Each row is a point on a landscape with many valleys, with its height.
A ball rolls from a point to whichever of its 2 nearest points has the largest drop for the distance, and stops where none of them is lower. Distance is the straight distance between rows; heights are no part of it.
Nube (h 4.1): [156  74 126 146 128 105  92  73 128 122  87  96 120 119 110 108 177 115
 147  83 154 109 186]
Lirul (h 15.9): [ 86 101  64 163 109 133  71  94 131 102  77 139 126 139  71 127 114  95
 138 131 136 176 113]
Gen (h 35.9): [127 116 136  88  95  93 140 120 134 117 117 127 149 130  85  76 159 120
  82  85 104  74 146]
zoku (h 15.2): [141 151 126 120 148 114 116 140  88 155 120 111 157 150 143 188  63 182
 209 160 144 154  87]
biguz (h 8.8): [146 122 135 109 111 125 105 142  80 144  92 131 139 100 100 105  56 173
 146 193 166 128 110]
roke (h 10.7): [127  92 131 139 131 117 135 143  88 130 146 158 124 103 138 117  98 117
 166 131 202 120 135]
Litu (h 46.3): [122 109 116 106 105 208 113 147 121 103  85 143 123 121 102 145  63 157
 131 171 164 196 138]
dalos (h 13.2): [152 121 102 142 153 152 117  70 147 147 121 130 107 174 140 146 190 113
 134 105 124 146 152]
kopim (h 8.5): [154 151 113 109 131 151  89 163  89 145  87 158 100 173 128 177  52 195
 179 195 145 168  90]
muto (h 24.6): [113 103 121 127 135 132  98 106 161  90  89 105 175  79 117  88  86 146
 147 134 149 126 117]
Lugir (h 44.2): [ 82 134  98 150 125 120 127 163 174  90 128 125 114 128  68 157 119  71
  74 103 123 130  98]
ditif (h 27.5): [132 156 111 126 144  90 123  98 181 111 123 117 158  99 112  92 126 131
  95 145  88 116 154]
geb (h 51.3): [160 133  98 110 132 156 128 116  86 139 118  99 128 127 203 131 137 157
 172 125  99 117 129]
lifog (h 14.7): [144 173 115 133 119 101 157 140 124 162 174 179  94 128 137 127 131  77
 130 157 138  85 114]
beke (h 24.9): [149 167 136 100 155 121 159 147 122 160 151 136 128 160  79 101 135 141
  72 164 119 112 131]
Veku (h 8.4): [159  98 124 124 149  99 121  98 156 142 136 107 147 152 116 126 201 114
 133  67 143 118 195]
tar (h 38.5): [ 95 121  73 166 121 153 136 163 148  99 165 189 111 163 109 151  70 144
  95 124 101 140  96]
bul (h 52.3): [ 95  91 146 163 106 188 125 103 171  76 160 128 138 123 121 111 110 139
 116 108 135 113 107]
zago (h 64.9): [129 124 174 112  99  88 173 102 164 143 170 169 132 125 170 115 189 133
 127  86 126  95 192]
sumut (h 36.3): [ 57 127 113 152 130 178 110 103 132  66 111 132 155 152 129  60 161 126
  81  80 107 166 112]
bop (h 40.6): [117 107 133 120 128  91 126 117 137 160 128  82 102 118 120 171 151 142
 138 104 116  67 109]
Neso (h 31.7): [108 126 152 119 100  88 124 120  89 135 138 128 120 125 103  86 164 103
 122 113  71 137  85]
feki (h 20.2): [127 153 109  98 132 113 158 165 113 126 174 151 145 166  99 129 123 169
  78 130  63 138 133]
gagag (h 37.9): [104 102 178 136 153 140 129 106 123 146  83 114 107 106 107 157 130 120
 132 141 169 136 163]
rotob (h 22.4): [154 103 109 141 171 154 103 150  97 153 106 138 156 154 119  85 124  97
 158 154 156 186 117]
Vok (h 10.6): [141 145 109 142 129  86 136 183 126 136 177 212  75 137 100 150  97 103
 137 140 135 119  88]
lumig (h 42.1): [110 119 124 131 136 159  91 164 108  86 121 148  99 102 119 121  78 152
 143 164 123 189 105]
vireb (h 57.1): [116 110 137 158  99 126 103 107 182  80  99 141 160 123  75  88  95 102
  79 135 113 179 111]
lubak (h 42.8): [112  96 109  98 129 115 123 169 117 144 143 120  89 134 112 155 136 143
 122  90  56  74 103]
nesu (h 19.4): [154 128 128  95 148 112 139 139  99 152 142 122 143 157 168 198  97 206
 158 116 161 128 106]
Pob (h 48.0): [133 107  86 114 176 149 100 139  79 136 114 100 169 146 165 120 111 168
 170 117 114 130  98]
Fon (h 32.3): [165 145  94 137 166  99 121 150 169 133 170 140 129 115 131 123 109 147
 121 150 108 112 130]
Galep (h 27.2): [ 90 147 140 153 120 122 119 143 142 103 153 130 107 132 123 100 158  84
  90 118  69 153  58]
Ravu (h 3.6): [110 142 173 107 129  84 152 108 146 135 139  85 150  74 194 177 145 142
 155 103 109 118 180]
Viba (h 10.0): [147  87 102 155 101 125  82  98 146 119  82 106 100 110  81 131 135  98
 154 115 132 135 132]
rig (h 45.6): [118 147 105 150 144 157 105 159  61 117 155 150  92 135 128 143  94 151
 187 168 124 140  88]
rabu (h 45.2): [129  88  82 108 168 126 111 175  83 135 128 121 126 140 108 149 106 153
 139 113 102 112 115]
ferav (h 32.5): [106 105 151 145 129  99 126  98 166 118 127 144 114 150  66  85 162 124
  63 105 140  96 120]
bef (h 54.6): [172 150 144 108 118 110 112  90  80 150 102  72 116 127 167 144 154 173
 148 131 163 107 116]
Datag (h 39.1): [129 161 138  73  90  77 150 130 209 117 117 116 150 119  71 119 178 107
  75  91  99  71 177]
Mim (h 40.5): [ 83 118 111 130 171 176 132 141 147  84 151 114 168 158 139 112 150 143
  98  90  70 163 101]
tufis (h 1.2): [138 125 137  82 109 141  96 170  39 147  90 129 103 144 120 145  59 195
 178 180 176 132 100]
ves (h 16.0): [140  95 133 155 166 141 121 163  78 169 126 127 163 129 169 109  88 123
 192 153 195 164 143]
setob (h 22.8): [106 168 141 139 129 124 145 173 151 115 216 162  98 127 136 142 177  96
 103 136  79 143  98]
zirud (h 57.0): [148 139 140  89 111 135  87 100  80 122  73 106 117 112 135 110 149 159
 155 142 203 135 110]
gori (h 15.1): [109 164 113 107  76 147 157 117 137 109 174 129 139 159 106 139 149 140
  88 109  63 119 127]
Sab (h 43.6): [ 80 127 139 124 179 173 146 156 128 110 180 119 142 106 158 144 141 132
 131 111 103 133 138]
folid (h 41.4): [ 70 131  88 168 121 171 127 144 165  84 123 150 139 143  77 153  70 118
  82 145 141 157  84]
tafep (h 45.3): [108 109  94 133  81 211 125 122 147  94  85 150 141 150  86 122  73 132
  99 144 141 160 131]
lel (h 15.5): [113 179 159 131 160 111 153  89 139 138 167 107 181 153 116 110 160 139
 119 132 146 119 124]
Fimo (h 16.2): [119 160 100 135 162 145 130 169 115 133 130 142 145 160  99 117 121  73
 118 152 121 160  88]
vafam (h 27.4): [109 108  70 118 134 131  56 146 118 135  47 138 105 127  75 123  90 152
 158 174 196 170 102]
kuv (h 53.5): [106 142 103 181 110 154 129 118 154 102 106 139 143 114  91 102 108  64
  90 150  76 178 133]
petim (h 20.1): [103 142  97 134  56 132 156 115 154 104 168 147 118 113 135 147 146  86
 129  98  64 110 141]
Gume (h 4.9): [ 89 125  96 167 169 128 112 148 167  83 110 157 149 149  95  73 147  91
  48 109 161 165 105]
tepi (h 31.6): [143 122 110 121 163 110 100 128 130 165  58 161  97 142  88 152  87 129
 138 176 171 173 108]
Vatog (h 6.7): [118 106 103 121 126 120 136 164 116 100 162 200 107 118 111 140 103 101
 132 111 181 134 120]
bifel (h 38.6): [139 105 141 121 116  65 122  95 121 165 128  98 152 125 147 114 156 142
 149  82 131  52 103]
dip (h 51.2): [175 138 126 118 145 151 150 184 119 163 137 137  73 155 155 185 131 114
 148 129 100 116 122]
vaku (h 35.5): [143 120 161 115  93  46 111 106 125 135 101 105 139  89 102  85 159 105
 129 102 102  89 116]
Fanu (h 53.7): [171 133 134  82 140 152 143 155 125 131 129 112 101 136 110 165 154 128
 117 116 141 123 144]
Nefa (h 68.0): [151 139  94 101 131 134 159 136 172 140 163 115 112 115 178 151 184 144
 124 109  95  79 201]
Purup (h 16.9): [112 139 120  82 140 161 134  92 133 103  71 107 138  95 166 110 152 133
 117  97 132 117 162]
Pefun (h 10.8): [ 99 146  87 149 177 148 102 173 136 106  99 146 135 174  98  98 124 104
  77 120 143 167  51]
ridan (h 29.5): [114 141 143 133 122 110 127  78 166  91 115 138 146  62 157 129  90 133
 145 143 162 128 126]
vot (h 49.3): [136  89 167 150 110 161 139  80 135 109 151 105 159 119 144 111 112 174
 150 119 128 117 164]
bizet (h 25.8): [131 121 101 158 140 169 142 118 136 133 130 168 100 146 144  58 152  87
  81 132 101 114 127]
misad (h 12.9): [161 165 146 149 102  59 148 122  68 156 152  90 104 134 252 180 142 159
 146 135 179 101 157]
Sodi (h 66.4): [158 106 138 120 140 120 158 131 122 139 183 145  96 115 191 128 175 146
 134 103 128 101 180]
femeg (h 29.1): [147 140 163 131 144  97 145  96 169 176 148 159 121 171  91  92 170 150
  71 139 119 102 153]
kalop (h 33.9): [123 130 145 119 101 127 123 111 174  86 126 160 125  88 161 128  85 150
 119 139 109 150  85]
sovi (h 60.5): [122 102 180 144 111 124 131  93 160 123 106 164 160 145 107  90 107 103
 128 130 158 156 102]
dovo (h 18.9): [157 132 122 142 134 181 151  87 149 139 135 114 127 151 142 106 172 109
 103 129  95 124 181]
Guro (h 38.0): [128 123 143 114 139 132 113 144 125  97 148 160  88 102 165 135 109 159
 143 134  72 153  78]
borek (h 35.3): [121 127 165 144 149 122 118  98 113 166  85 138  98 149  70 141 124 107
 105 176 159 157 111]
Kas (h 24.0): [104 122 139 108  87 141 155 114 109 128 145 136  88  98 154 156 168  75
 141  97  96 112 144]
mit (h 48.5): [176 150 118 125 142 126 110 170  54 149 133 132  77 133 163 167 123 129
 186 149 157 115 118]
Nir (h 35.6): [142 134  64 131 159 124 128 201 161  93 184 166 132 130 124 147  93 138
 119 122  94 125 115]
nek (h 34.5): [130 117 165 147 148 115 143 126  76 180 121  80 115 108 148 175 104 134
 154 150 133 121 172]
Lukib (h 20.3): [188 162 153 130 130  85 139 142 125 173 143  45 156 118 182 148 182 106
 159 121 150 101 136]
sog (h 46.2): [124 119 145 125 158 176 149 133 101 115 156  93 171 109 139 122 107 142
 141 127 142 136 157]
pab (h 19.0): [122 151 166 142 115  91 158 156 159 176 190 134 117 119 124 124 170  80
 130 141  89 101 127]
Fabu (h 41.8): [155 126 151  91  68  60 149 140 190 153 128 112 158 108 115 123 173 113
 123  92  68  80 201]
Fug (h 63.0): [141 101 170 133  83 122 166  91 169 122 154 165 148 149 117 121 134 103
 134  87 131 132 154]
lem (h 56.6): [157 153 123  92 127 169 110 119 111 109  76  99  99 126  94 126 142 131
  98 150 156 130 127]
Keni (h 30.8): [114 136 149 163 112 150 143 119 116 156 147  97 103 112 113 185 112  89
 161 160 103 140 144]
loz (h 31.8): [ 81 110 118 168 110 186 101  88 129  93 109 162 116 154 114  47 148 112
  87 134 132 143 115]
mel (h 21.9): [ 95 106  68 165 114 161  56 139 128 134  73 140 140 156  91  91  88 116
 165 168 154 187  87]
Lelo (h 17.0): [117 111 121 109 134 154  91 167 132 119  61 113 159 101 104  77  42 160
 125 177 148 146  86]
Gegab (h 9.9): [132 167 176  86 129 132 163 122 136 131 109  87 166  93 180 130 142 109
 133 108 134  88 139]
rulun (h 22.3): [132 139 116 116 128  96 130  66 154 118  92 117 138  98 164 104 148 150
 129 110 108  95 185]
feke (h 27.3): [129 133 146 144 115 108 139 114 115 159 142 129 100  93 170 175 145  75
 177 123 101 139 118]
kap (h 8.3): [120 126 185 131 125  75 154 106 104 125 143 114 123  90 225 162 131 170
 152 115 172 106 164]
kuf (h 19.5): [167 183 163 109 154 113 158 128 118 165 165  95 164 146 145 137 176 120
 131 128 180 125 125]
Papu (h 16.5): [163 167 160 150 101  84 151 130  79 171 154  44 115 123 191 176 176 130
 145 131 177  70 169]
gitu (h 49.7): [ 84 124 127 146 118 199 147 120 114 103  97 134 125 138  94 119 106 105
  76 145  85 177 150]
Pusob (h 22.9): [193 127 143  97 116  80 173 153 115 158 153 130 160 140 186 170 113 157
 152 103 163 111 131]
vemi (h 52.0): [143  91 201 157 118 127 162 100 142 137 138  82 168 106 156 139 119 153
 144 115 138  83 225]

For each start below, name the point where the ball stops.
folid: Ravu
vot: Nube
Neso: Vatog
Guro: tufis
borek: Nube
gagag: gori
